Each row is a point on a landscape with many valleys, with its height.
A ball rolls from a point to the lowest of its 2 nearest points, and stops where none of them is lower. Distance is the straight distance between rows; heights are no part of it.
(184) height 0.81: 109 136 104 117  57 118 134 177 147 147  98  68 121  99  99 147 129  87 108 164 151
(720) height 3.73: 161 112 154 169 157 144 122 141 167  91 152 123  96 123 151 116 137 116 116 101  81
(630) height 5.80: 121  84 147 168 119 126 138 105 158 131  72 153 118 111 115 137 110 131 160  95 140
(534) height 1.14: 123 136  92  94 108 104 166  91  87 181 126 172 144 162 106 193 176 102 145 104 153
(328) height 1.45: 156 103 131 143 111 137 138 119 139 132  95 143 143 124 123 131 140 141 185 136 208
(522) height 2.93: 119 141 120  99 119 104 107 125 124 128 125  73 160  96 125 102 129  96  92 165 171
(225) height 1.78: 156 130 104  91 173 146 175 100 115 137 156 175 112 201 117 145 141 138 158  86  58
(440) height 1.06: 126  99 104 134 146 120 132  70 138 141 147 160 119 130 116 155 148 131 141  96  92
(739) height 6.98: 174  97 156 189 106 128 138 181 172 100  77 137 161  98 125  72 133  83 149 151 161
(302) height 3.06:  94 124 159 144 102 112 123 108  82 139 141 132 134 140 143 127 164 119 115 124 140
(425) height 3.34: 110 165  69  99  95  96 125  87 117 132 112 149 157 130 144 178 169 153 131 113  92
(252) height 3.24: 107 103 128 165  65 131 121 121 149 168 124 140 103  72 116 114 165 109 128 172 137
(247) height 3.39: 161 130 145 176 168 153 120 151 159  94 161 161  76 107 161 122 167 127  96  94 102
(904) height 2.96: 140 140 126 177 141 145 123 127 138 116 144 176 101  97 143 152 197 146 118 110 130
(697) height 2.39: 142 169  95  86 172 112 158 108 132 102 134 173  47 143 160 151 168 162 115  94  52
(1241) height 3.93: 155 103 141 141 166 113  85 142 123 132 112 148 133  83 129  63 108 109 182 152 136
(690) height 2.01: 148 108 176 134  92 131 121 141 115 145  81 125 183 111 123  81  75 124 136 170 147
(1104) height 2.16:  87 152 129  78 121 107 148 128  97 131 142 126 156 188 134 175  78 154 108  91 118
(997) height 1.65: 135 114 183 144 143 121 134 141  81 116 133 107 147 147 156 114  89 124 118  96 133
(929) height 3.05: 152 162 158 153 159 137  95 165 167  94  94 127  94  67 123  86 127  86 121 138 131
(585) height 3.21: 170 103 127 164 179 120 116 146 140  99  96 139  87  95 155 120 121 169 131  91 130
(1119) height 2.02: 120 115 150  91 159 111 145 123  96 140 160 150 143 180 137 177  54 146 127  80 138
(813) height 4.57:  99 169 111 116  64 147 121 122 184 142 122  99 114  90 109 126 166 133  91 187 154
(802) height 3.33:  98 159  88 151 125 132 111 147 129 130 147 167  88 114 130 149 190 178 103 132 110
(725) height 0.85: 122  97 108 114 146 120 149  55 125 124 163 144 118 142 152 127 127 150 131 111  76
(309) height 5.94: 111  91 156 142 137 119 152  78 122 139  86 169 119 135 129 144 122 138 171  92 151
(232) height 2.78: 111 161 100  70 143 104 139 129 109  82 143 115  75 172 191 131 114 188 121 112  61
(994) height 0.82: 141  78 146 100 168 102 126  95  98 139 146 164 104 135 156 107  66 156 157 105  95
(982) height 1.23: 151 143 157 110 155 150 150 111  85 103 165 135 137 194 143 119 116 160 149 106  90
(450) height 3.51: 179 109 103 150 178 137 101 138 140 115 108 157 113 115 132 129 110 164 180 106 116
(561) height 2.32:  87 124 111 146 120 130 103 136 160 154 146 130  94  74 105  92 151 114 101 184 122
(903) height 3.56: 108 158  91 122 129  90 112  98 129 110 135 143 119 110 164 154 166 148 109 102  63
(379) height 1.22: 151  93 178 141 111 117 138 119 110 138 122 172 184 149 131 140  94 118 190 119 166
(1054) height 4.16:  73 146 112 107 130  94 132 138 153  99 133  61  94 125 174 109 103 129  66 115  96
(880) height 2.08: 169  96 148 162 160 129 114 166 115 117  90 103 144 102 139 109 117 132 123 128 179
(499) height 3.63:  79 169  56 111 128 136 108 131 143 128 170 135  97 127 123 152 190 164 117 156 123
(991) height 2.24: 129 112 124 123 136 149 105 173 125 148 128 101 134 127  91 117  84 116 136 141 139
(992) height 0.92: 114 117 117 123 151 111  95 123 126 131 166 121  92 120 145  94 115 137 126 138  75
(940) height 1.32: 168 161 153 161 135 134  78 150 159 104  96 145 124  57 120 117 145 102 141 145 117
(331) height 3.78: 155 124 130 119 126 152 126 168 146 129 105  83 150 116  82 107  98  65 137 154 174
(1024) height 2.69: 125 138 139 143 125 136 116 119 107 117 123 109 121 129 130 146 151 140 133 113 150
(1003) height 3.71: 170  86 144 148 185 117 107 135 128 112 128 156 125 128 151  81  96 148 198 126 140
(807) height 2.29:  65 162 137  78 113 104 135 108 116 120 164 106 151 193 145 139  86 147 127 119  94
(826) height 5.85: 165 127 141 121 110 117 148 130 133 112  66 110 170  76 100  52 107  66 107 169 139
(386) height 1.49: 121 147 104  79 156 101 189 102  73 165 140 174 146 201 107 167 165 114 127  99 133
(143) height 0.62: 135 102 121  97 161 126 111 102 114 136 180 122 112 145 144 109  87 145 138 125  80
(1157) height 2.17: 145 166  74  87 174  98 165 101 117 112 150 141  87 172 161 161 187 154 103  92  70
(895) height 3.08: 121 157 101 105 138 124 123  95  84 136 126 141 138 146 133 159 159 163 136 120 129
(1046) height 3.30: 145 129 145 133  68 152 136 163 135 142 102  75 140 119  99 129 130  83 118 162 173
(477) height 3.15:  71 163  86 123 115 113 121 160  91 124 141 122 124 169 145 125 138 181 118 142 102
(494) height 3.95: 137 153 114 120 140 122 113 140 153 115 128  98 135  74 120  74 147  99  72 176 159
(549) height 6.30: 117 118 164 112 105 131 126 116 135 133  86 117 157 135 106 156  61 121 147 108 147
(488) height 1.72: 136 145 153  75 153 123 185 100  79 162 139 189 158 199 102 184 122 113 150  98 154
(1071) height 1.92: 126 152  97 137 122 122 177  98 125 132 130 177 128 138 130 167 229 138  92 100 118
(100) height 1.52:  98 120 130 141 128 117 109 106 147 137 142 113 107 111 116  90 134 115 108 152 107
(613) height 1.10: 111 134 166 115 158 135 135 102  70 129 176 154 122 187 139 120 118 150 148 125 122
(818) height 7.71: 172 103 107 158 105 146 113 122 163 117 123 128 164 114 132 167 154 124 136 118 121
(1121) height 4.01:  88 167  82 115  96 136 106 130 165 129 145 103 115 109 125 145 172 154 103 169 150
(843) height 5.31: 131 159 141 134  86 175 133 128 220 130 122 124 110  76 102 121 159 117  97 164 163
(1252) height 1.48: 143 132 140 134 154 158 169 105 113 114 122 159 126 182 108 145 130 151 164  97  86
(1076) height 2.13: 156 149 138 144 136 143 105 119 121 111 104 124 132 108 126 151 161 135 157 131 193
(408) height 2.45:  88 171 139  87 126 127 118  95 116 107 159  86 135 174 143 118 118 134 132 124 103
(1162) height 2.21: 105 132 132 111 126  89 108 140 103 136 140  71 155 118 147  95  91 100  85 137 133
(210) height 1.31: 169 105 116 141 172 142 106 158 120 121 141  96 138 118 130 107 101 128 129 136 145
(730) height 5.60:  94 190 118 114 140 119  97 174 139  99 152  66 111 117 134 114 133  89  85 146 108
(66) height 6.38:  96 162 106 120 114 138 105 154 110 131 173  93 141 171 110 159 150 118 138 153 129
(576) height 1.79: 122 136 107 112 173 103 177  99  92 135 139 153  96 174 129 173 170 109 121  68 128
(1101) height 1.89: 132 104 161 109 165 135 172 116  97 142 152 194 151 192 114 162  83 133 164  82 164
(37) height 3.59: 158 153 138 110 166 149 117 135 165  96 145  94 122  96 114  57 133  99  89 172 136
(924) height 4.09: 138 123 126 141 145 146 129 136 173 104 146  96 118 124 131 134 118 126 104  99  85
(51) height 0.99: 173  97 142 140 108 151 149 116 118 131 122 142 198 161 132 149 121 154 163 124 179
(572) height 7.90: 165 124 121 144  77 128 120 134 130 144 117 129 158 121 120 187 160 106 167 120 132
(211) height 3.48: 122  91 141 110  98 149 121 141 130 190 151 136 159 132  94 155  62 117 168 163 180
(734) height 3.72: 110  92 152 114 148 142 125 129 126 158 177 141 154 161 101 129  60 107 156 136 173
(933) height 2.44: 152 160 141 162 137 142  85 114 142 116 119 160 117  77 136 127 174 135 136 135 108
(530) height 4.60: 122 132 104 140 133 123 111 139 183 111 134  85 111 100 128 158 137 107  80 104 127
(781) height 1.88: 118 112 172 113 136  99 114 126  96 122 135  81 149 144 155 101  77 113  93 118 135
(810) height 3.22: 104 105 122 121 113 141 134 105  97 155 129 161 139 151 114 115 109 182 138 148  95
(777) height 0.95: 124  98 174 112 175 132 140 111  83 134 143 166 101 163 149 108  62 161 160 108 122
(1035) height 3.40:  56 156 106 117 132 116 111 149 103 119 148  89 105 147 150 107 132 170 105 162 133
(470) height 3.86: 117  83 147 114 167 152 125 119 126 151 168 138 135 153 110  81  68 132 152 158 155
(518) height 2.53: 108 100 113 130  78 142 165 135 108 165 122 133 119 151 104 185 127 135 133 125 154
(58) height 3.82:  86 162 109 124 114  88 122 120 152  92 133 103 115 105 183 114 134 151  80 119  62
(894) height 2.62: 122 152 115  69 145 105 143  95 107 104 133 143  59 157 172 141 123 167 140  99  42
(189) height 4.70: 130 130 143 135 142 139 116 133 183 127  61 121  94  63 102  90 101 106 131 136 152
(793) height 6.76: 117 138 124 165  94 138 101 180  98 135 141 101 129 115 121 108 163 126  99 176 143
(514) height 2.36: 180 118 117 134 181 160 113 150 179  99 130 102 124  98 111  73 103 110 127 145 145
(148) height 7.53: 181 100 112 180 126 151 108 158 167 121 120 143 160 105 112 133 142 117 158 137 111
(24) height 3.29: 114 104 124 145  80 146 129 146 115 160 111 138 149 120 111 103 118 169 122 170 113
(926) height 6.55: 181 104 153 153 129 127 164 163 151  97  66 130 163  88 115  39 104  71 129 154 158
(495) height 1.56: 128 126  93 139 106 119 160  93 107 153 136 161 135 135 120 190 203 111 126 108 143
(783) height 4.86:  88 151 107 109 135 105 116 177 158 111 139  71  80 112 125  85 105  96  77 140  84
(438) height 2.68: 141 113 153 156 108 144 121 127 130 131  78 131 154  94 115  83 116 143 144 158 108
(251) height 4.80: 149 133 120 149 146 132 119 153 185 106 127 122 124  57 136  86 152 127  46 147 168
(1020) height 3.02: 119  95 116 108  66 137 140 137 113 185 125 115 140 127 102 167  97 141 136 141 182
(61) height 5.48: 107 122 140 146 134 133 118 103 179 130  98 133  83  83 102 146 123 120 143 116 146
(1217) height 2.64: 127 154 119  91 148 128 123  86 124  98 174  88 140 165 142 159 135 122 136  98 112
(681) height 2.15: 104 110 136 130  96 148 183 123 100 156 110 159 136 177  95 190 126 125 146  95 142
(748) height 6.23: 117 153 130 178  92 162 109 188 151 130 136 133 100  98 123 133 182 124  76 161 152
(368) height 6.58: 112 142 122 124  81 154 109 144 116 137 166  90 151 155 115 127 156 119 120 169 150
(352) height 4.20: 147 105 132 159  46 121 136 137 155 162 104 120 136  56 125  95 155  75 112 186 159
(463) height 1.55: 145 105 181 137  77 119 128 136 103 151 101 128 180 122 131 110  97 106 160 147 183
(460) height 1.37: 153 103  96 131 166 134 130  71 177 112 128 148 113 107 136 154 158 153 138  93 141
(267) height 5.96: 106 132 130 106 104 139 122  96 161 142  89  95 126 112  95 159 104 114 144 126 164
(937) height 2.81: 166 114 145 162 165 120 113 144 127  92  93 119 117  85 168  94 131 155  91 110 138
(383) height 3.23: 103 126 169 131  81 112 148  90  75 142 118 133 168 162 147 157 142 131 125 101 142
(169) height 1.42: 151  96 177 171 139 124 130 128 120 115 135 131 161 152 144 113 112 103 158 109 146
(1088) height 1.80: 117 139 152 114 124 158 171 117 100 141  99 167 141 185 100 159 107 147 159  95 105
(615) height 2.95:  93 146 107 101 138 103 118 152  83 123 149 134 109 167 162 128  96 191 120 120  59
(298) height 3.09:  94 126 118  99 138 119 137 108  78 151 128 169 131 160 130 123  78 195 132 121  80
(773) height 6.08:  95 182 114 135 104 121  84 156 138 102 158  90 123 130 130 153 153  95 117 132  94
(500) height 1.99: 140 142  91  93 183 100 167 108  90 112 150 132 115 178 167 161 165 137 118  77 110
(782) height 8.10: 151 125 134 148  87 130 104 172 103 149 116 110 163 123 109 178 124  94 154 116 123
(64) height 7.30: 176  85 133 179 126 147 114 174 176 119 106 133 158 115 106  89 111  90 161 151 125
(519) height 3.52: 101 143 108 137 117 141 114 182 163 133  96  82 102 101  94 152 127  93  98 133 141
(695) height 4.98: 146 102 143 132  73 114 158 128 137 151  92 118 150  72 118  70 123  69 113 187 162

For each start below, name the point where the ball stops.
(572) => (143)
(1054) => (51)
(1121) => (940)
(924) => (940)
(695) => (143)
(1162) => (51)
(232) => (534)
(408) => (534)

Call two points neighbours if one is among the 2 nearest of the other. Go from one point of each pair to the other, from neighbour to neighbour, staying as low as possible. Name the highest point that can't be avoided.
(143) / (210) => (470)
(940) / (534) => (904)
(210) / (184) => (331)
